Each row is a point on a landscape with many peaks, with its height.
A climber steps from a point to whichever of its 2 nearest points has the largest rise for the distance, and stops where none of them is higher. Distance is the straight distance between rows; heights are no part of it.
Z_772 (h 3.41): [-69   8   1 -10  35   2  12 -43 -14 -21 -14 -10  -5  41 -19   1   4 -40
  -5  23   3]
Z_451 (h 3.56): [ -1  -2  -4 -36  -7 -21  59 -33  -3  15  22  42  -5  53  -2 -49 -24  43
  19  24   2]
Z_716 (h 2.36): [ 15  14  -6  -9   2   0  11 -10  -5  13  -9  51  -2  35 -15 -27 -39  19
   6  29  17]
Z_843 (h 0.27): [-58 -56  15  -7 -12  22  55 -32 -15 -10 -46   4 -10  14 -18  -2   8 -27
  34 -11 -19]
Z_544 (h 6.16): [-54 -13  -1  28 -14 -23   6   6 -44 -14 -14 -25  -8 -25 -25  14  19 -55
 -10  -6 -28]
Z_728 (h 1.46): [-22 -22 -10 -34  52   2  60 -21   3  26   2  28 -14  62  -1 -14 -22  18
  27  16  -9]
Z_970 (h 1.86): [-10 -21 -15 -18  21   5  27 -27  -6  18  -4  54 -16  49   0 -16 -31  23
   9  42   0]
Z_377 (h 2.81): [-36 -18 -12 -14  20   5  52  -6  -2 -10 -19  13  -2   5  -8  -5 -20  -3
  26  -7 -18]
Z_698 (h 3.29): [  5   2  39  23  -8  22 -27  -8   2  41   5  10   5 -18 -30   7  26  21
  13   4  24]
Z_601 (h 3.63): [-18  21  -9   3  25  29 -51 -17  10 -19  -1 -31  14  22 -10  30  17 -17
  -9   3  13]
Z_416 (h 1.04): [ 27   3 -46  -4 -25  14 -50  28   3   5  -7  16  26   8   0 -16 -22  26
   3  30 -14]
Z_39 (h 4.89): [ 14  14 -13  29  16 -25  -3  22   5 -35  10 -39   5 -46  18   2   6 -30
 -28  -6  -5]
Z_921 (h 2.51): [ 14  -1  29  28 -19  -8  26 -18 -19 -14 -20  26 -13   6 -17  -1   6 -12
   9  -3 -12]
Z_362 (h 1.94): [ 23  21 -36 -14  27  -3  -6  23  38   2  38  -2  -6 -19  21 -12 -28  29
  -3   5   0]
Z_277 (h 3.39): [ 29  39  -3 -28 -37 -14 -18 -17  14   7  11  30  26  15  -6 -41 -29  31
  -1   8   7]
Z_999 (h 4.70): [  5  12 -28  13  -1  -2   8  15 -18   3 -21  33 -14 -11   4 -15 -30  -1
   1  10 -33]
Z_661 (h 2.33): [-17   3  -8 -17  33  -6  45   0  22 -11  11  29 -16  -6   7 -13 -22  17
  18 -14 -15]
Z_452 (h 3.64): [ 14   5  20  52 -29   7 -34  19 -18  17 -16 -16  13 -32 -36  28  18  -2
  -4  -2   8]
Z_62 (h 2.88): [ 29  30  14 -20 -16   6 -32   1  28  12  31  28  25  37 -15  -5   0  43
   9   2  36]
Z_587 (h 4.77): [ 31  31  14   6 -10   3 -22  -7  27   0  23  15   8   1 -12  -6  16   7
   8  -9 -15]
Z_130 (h 2.52): [ 22  13 -21 -14 -20  26 -50  32  46   7  20 -10  27   2   4  16  -5  17
  18  -6  -1]
Z_989 (h 3.84): [-13 -14 -17  33  -4 -27 -36  48 -21  19  11 -40 -28 -74   0  30  15  -6
 -14   0   6]
Z_85 (h 1.67): [ 34  11  -7 -21   5  12 -31  54  52 -15  47 -22  -8  -3  25   8   2  14
 -16 -25  13]
Z_378 (h 3.68): [ 16 -18   4  -7 -38  30 -28  79  19  12  21 -40   8 -30   2  26  35 -20
 -16  -8  36]
Z_675 (h 2.35): [  7  22  -8 -11  26  24 -40  24  38  -1  34  -7  14  10  -2  14  -4  23
   3  -8 -16]
Z_260 (h 1.50): [ 12  18  -3  -4  16  20 -10   0  10 -13  -8   0  18  37   2  16 -21   5
  -5   7  16]
Z_918 (h 4.71): [ 24  20  23  27  17  -7  19 -21  12 -16   2 -14  18  -8 -11  14   6 -13
 -11 -25   9]
Z_634 (h 3.13): [ 40  27 -39 -37 -55   6 -35  28  34   3  22  12   9  12  -2 -28 -38  38
 -14   7  36]
Z_188 (h 1.74): [  7  26 -14  -8  42 -28   3  12  21 -28  28 -11  17  20  17  13 -15  14
  -7  -7 -31]
Z_825 (h 4.24): [-19  30 -15  12  33   1 -38   2  -3 -34   0 -31  12  -6  -1   7  13 -21
 -16   5 -11]
Z_922 (h 3.91): [ 13  12 -15  10 -21  -9 -10  26 -27  33 -10  40 -13 -37   6 -22 -25  28
   6  17  -7]
Z_543 (h 3.12): [-11   6  11  33  21   8 -24 -31  -3  -6 -13 -28  32   7 -15  31  35 -13
   0   3   2]
Z_929 (h 3.96): [ 10 -32 -31  29 -16 -27 -30  44 -22   4   3 -67 -33 -64  32  27  21 -15
 -30  -6   3]
Z_236 (h 0.64): [-26 -52  41 -47   2  10  56 -51   4  -8 -23 -18 -12  84  11 -18  25  -9
  34 -24 -26]
Z_67 (h 3.90): [ -9  16   7  37   1   6 -39  14 -21  -2  -6 -31  -3 -19 -39  36  28 -23
 -24   0  17]
Z_597 (h 4.01): [ 30  20  15  -1 -25 -10 -24 -32   1   8   6  39  13  23   2 -20  -2  22
   8   9  -7]
Z_59 (h 1.14): [-29  -4  16 -24  64   3  46 -49 -13  12   9   3  -3  50  12   9  -4   9
  25   2 -16]
Z_496 (h 1.20): [ 32   2 -37  16 -27   9 -39  33   0  -5 -18   2   6 -20  16   9 -23   0
  -5  13 -17]
Z_753 (h 3.09): [ -4   1  31  -7 -10  -4  14 -50 -23  49  -7  53   1  -9  -2 -34   0  29
  21  10  23]
Z_766 (h 3.58): [ 10 -20  45 -23  -1  -6  61 -43 -11  -1 -24  39 -11  37   4 -25  -8   8
  15  10   6]
Z_53 (h 4.05): [-46  -9 -19  10  10  -9  40  22 -20 -14 -33 -10 -15 -17  -2  12 -19 -29
 -10  -7  -8]
Z_182 (h 3.51): [  1  17   6   5  -8   6  -5 -12 -18  36  -1  44   8 -32   0 -28  -9  28
  32   9   7]
Z_141 (h 5.12): [-52 -36  17  22 -15  -8  21 -13 -46   4 -42   2  -4  -8 -30  16  19 -36
   9   3 -17]
Z_375 (h 2.07): [ -1  14  11  -8  36 -42  32 -24  -3 -23  19   6  -4  51   0  10 -11  -3
  -8 -28 -15]
Z_6 (h 3.86): [ 23  -2 -21   4  -3 -12  10  30   5 -13  -4   9 -18 -36  28 -19 -32 -18
 -20  -2 -19]
Z_262 (h 3.40): [ 39  16 -32 -20 -39   4 -30  31  12  -1  28  22 -15 -18   7 -49 -40  23
 -27   9  13]
Z_72 (h 2.65): [ 14 -13  46  -4   5  -1  28 -54 -26  35  -9  36  -6  -6  -2 -27  26   8
  22  15 -10]
Z_3 (h 1.68): [ 11  21   9  -8  32 -13  12 -21  14  -7  15  13   2  53   8   5 -26  22
   0   6   2]
Z_733 (h 3.59): [  5  -2  -6  20 -20  25 -26  51  12  15   9 -34   9 -47   3  25  16  14
 -14 -16  38]
Z_526 (h 4.76): [-13  -9  -2  33  -6 -21  21  33 -35  -6 -27  12 -24 -34  -5   9 -19 -31
 -10  -6  -6]
Z_803 (h 1.32): [-30  16   5   4  41 -12  20 -26   4 -33  25 -34   7 -16   0  10  13 -24
  -9 -21 -12]
Z_187 (h 1.82): [ -3  13 -15  12  15  11  -4  12  -4  10 -20   9   6   3  -3   4 -27  10
   8  25  25]
Z_171 (h 2.14): [ -1  14 -24   6  35  12 -29  20  15  -6  21  -1 -11 -13  25   5 -19   3
   3   3 -10]
Z_739 (h 2.98): [ 29  21 -12 -14 -56   1 -44   1   3   0  -7  26  46   2  -7 -37  -2  36
   8   9  16]
Z_615 (h 2.90): [ 31  35 -13   1 -10  -4   0   3  16   2  10  37  -3   6  -4 -26 -32  30
  -9   1  25]
Z_814 (h 1.37): [ 17   5 -39  19  -8   5 -39  22 -13  -6 -39 -32  -4 -17  34  13 -23 -13
 -29   3  16]
Z_57 (h 5.38): [-23 -11   2  52   3 -35   8  18 -48  -1 -13  -6 -24 -42 -28  24  20 -22
  -7  -4 -21]
Z_322 (h 4.11): [-63 -14  23   6  28  -1  34 -50 -39   0 -20 -24  -1  13 -21  10  24 -31
   3  12  -1]
Z_421 (h 2.54): [ 25   6  10 -18  -7  25 -17 -26   8  33   7  27  26  36  -2 -16   0  60
  18  30  34]
Z_885 (h 5.16): [-38   6 -17  20  26 -11  -5 -19 -30 -29 -19 -22   9 -18 -15   9  20 -36
 -22   2 -26]
Z_668 (h 3.62): [ 12 -13 -19 -36 -83  41 -41  72  17  17  24   3  11 -23   3  -4  11   4
 -13  -3  29]
Z_97 (h 3.60): [ 48  -4 -19 -15 -38   9 -47  44  26  11  28  -2 -27 -37  40 -30 -18  12
 -35  -3  11]
Z_674 (h 5.54): [ 31  14   3  31   2  -8 -18  10  15 -10  13 -14  13 -31  -5   2   6   2
 -16 -12  -1]
Z_949 (h 2.01): [  4  11 -22 -14  48 -22  34   9  27 -20  33  10  -3   2  32   7 -28  16
  19 -23 -30]
Z_850 (h 3.45): [ 21   2  29  23 -42  20 -41  25  -1  24  11   6  23 -21 -35  10  30  18
  18  -8   8]
Z_379 (h 0.43): [-55 -56  35 -35  -4  23  65 -50  -4 -17 -35 -23  -7  38   4   1  31 -25
  23 -24 -18]
Z_629 (h 4.48): [  4  -1  -7  27   8 -13 -38  32  -9  -9  12 -44 -35 -48 -11   0  18 -45
 -47  -9   8]
Z_132 (h 1.21): [-44   4   4  25  28 -19  33 -13  -4 -17  11 -46   4 -51 -15  15  43 -40
 -21 -20  -7]
Z_89 (h 1.49): [-18  30 -22 -12  62 -27   1 -19  22 -40  19 -34  21   7  16  15   5  -5
 -10 -17 -13]
Z_407 (h 2.67): [ -5   9  10  19  33   1 -17 -39  -9 -11 -14   5   7  11 -15  17   1 -15
   5  18 -21]
Z_69 (h 2.10): [ 28 -11  33 -18   7   3 -10 -56  -1  28  -8  24   5  54  16  -7  -2  39
   8  34  21]
Z_413 (h 3.02): [ 15  -1  43  17  14  17  -1 -40 -10  41  -7  18   0   1 -10   1  32  10
  19   4   2]
Z_152 (h 5.63): [ -2 -25  31 -44  -9 -12  54 -44   6  13   7  44 -22  59   5 -35 -10  19
  16  16 -20]
Z_364 (h 2.00): [ 18 -13  49 -19  25 -11  22 -52  -6  19  -2  19 -17  83  18  -5   1  11
  12  27  -1]
Z_758 (h 3.70): [ 30 -12 -10 -24 -72  20 -49  67  24  17  24 -10 -13 -46  33 -15  13  11
 -18 -20  14]
Z_356 (h 3.38): [-54 -20 -17   4   8   2  60  10 -24  11 -35  23 -26 -27 -15  14 -13 -10
  28 -18  -6]
Z_889 (h 2.77): [ 20  22 -26 -21 -65  19 -29  25   4  26  14  16  37 -31  -2 -13   6  33
   8  -3  27]
Z_892 (h 2.50): [ 18   4  32  -9  10 -32  50 -26  14 -13  13  27  10  40  -1  -7  -1  -8
  16 -23 -26]
Z_545 (h 2.66): [ 23  13  15 -29 -37  33 -25   7  33  22   7  12  40  10 -12   4  11  29
  20  -2  35]
Z_594 (h 3.07): [  2  -5  35  -1   7 -14  57 -21   2 -30 -15  10  -2  21 -13  -3  -4 -27
  -9 -13 -22]
Z_804 (h 2.64): [ 35  -4 -27 -25 -51  25 -30  37  43   7  13   2  38 -26  13  -7  10  32
   9  -9   5]
Z_832 (h 3.85): [ 25 -31 -27  18 -45   6 -40  67 -14   5   1 -65 -18 -69  33  33  18 -12
 -11  -4  12]
Z_514 (h 2.32): [ -1  -2  19  35   0 -10 -11 -11 -28  -7 -28  15   6 -10 -22  20  10 -23
   0   8 -18]
Z_665 (h 1.78): [ 39  16 -36 -18  17   2 -23  41  50  -9  38 -30  12   4  45  -4 -25  33
 -18  -6  14]
Z_397 (h 0.11): [-46 -72  10 -27 -17  12  41 -32   1 -18 -50   5  -3  61  -6 -18  -9 -14
  45  -9 -30]
Z_833 (h 3.77): [ 26 -32 -21  -2 -63  20 -37  82   4  21   4 -31 -18 -41  23  16   8  -1
 -12 -14  27]
Z_855 (h 1.55): [  7  13 -20  29  -2  27 -34  34  -3   2 -26 -14  12  -1   4  30 -22   0
 -15   8  33]
Z_538 (h 0.89): [-29 -38  30 -45  40  -5  55 -55   4   4   3  -8 -11  61  12   4  14  -2
  31  -7 -21]
Z_198 (h 2.63): [ -1 -11  43  -2  25   8  32 -56  -4   3  -7  24 -26  46 -14   6   0   2
   7  11  14]
Z_881 (h 3.94): [-26 -10  30 -11  23 -15  56 -58  -6 -24  -9 -12   5  44 -11  10  22 -34
   2 -10 -20]
Z_473 (h 4.45): [-17   0 -26  22  18 -29  19  20 -10 -27  -4 -27 -24 -57  18   7   6 -35
 -19  -6 -21]
Z_946 (h 4.98): [-63 -22  32 -12   7  -1  49 -59 -11 -23 -13 -32  -2  27 -25 -10  30 -52
  -4 -15  -3]
Z_919 (h 4.12): [-12 -17 -30  21  22 -25 -11  41 -26 -23  -1 -50 -35 -73  41  12  11 -42
 -37  -2   8]
Z_229 (h 4.21): [-23  20 -16  41   2 -18 -34  16 -23 -15   1 -28 -13 -41 -26  12  26 -49
 -28   4   1]

Where does a climber stop that starts at each point below?
Z_634 | Z_929
Z_843 | Z_674
Z_171 | Z_674
Z_949 | Z_544
Z_85 | Z_674
Z_698 | Z_674
Z_514 | Z_544

Call two points neighbours if one is among the 2 nearest of the other. Go from one point of each pair to the other, from neighbour to neighbour, staying as high as possible. Name the lowest point that can't be avoided.
Z_544 / Z_187 | Z_260
Z_152 / Z_62 | Z_364
Z_929 / Z_946 | Z_803
Z_999 / Z_674 | Z_72
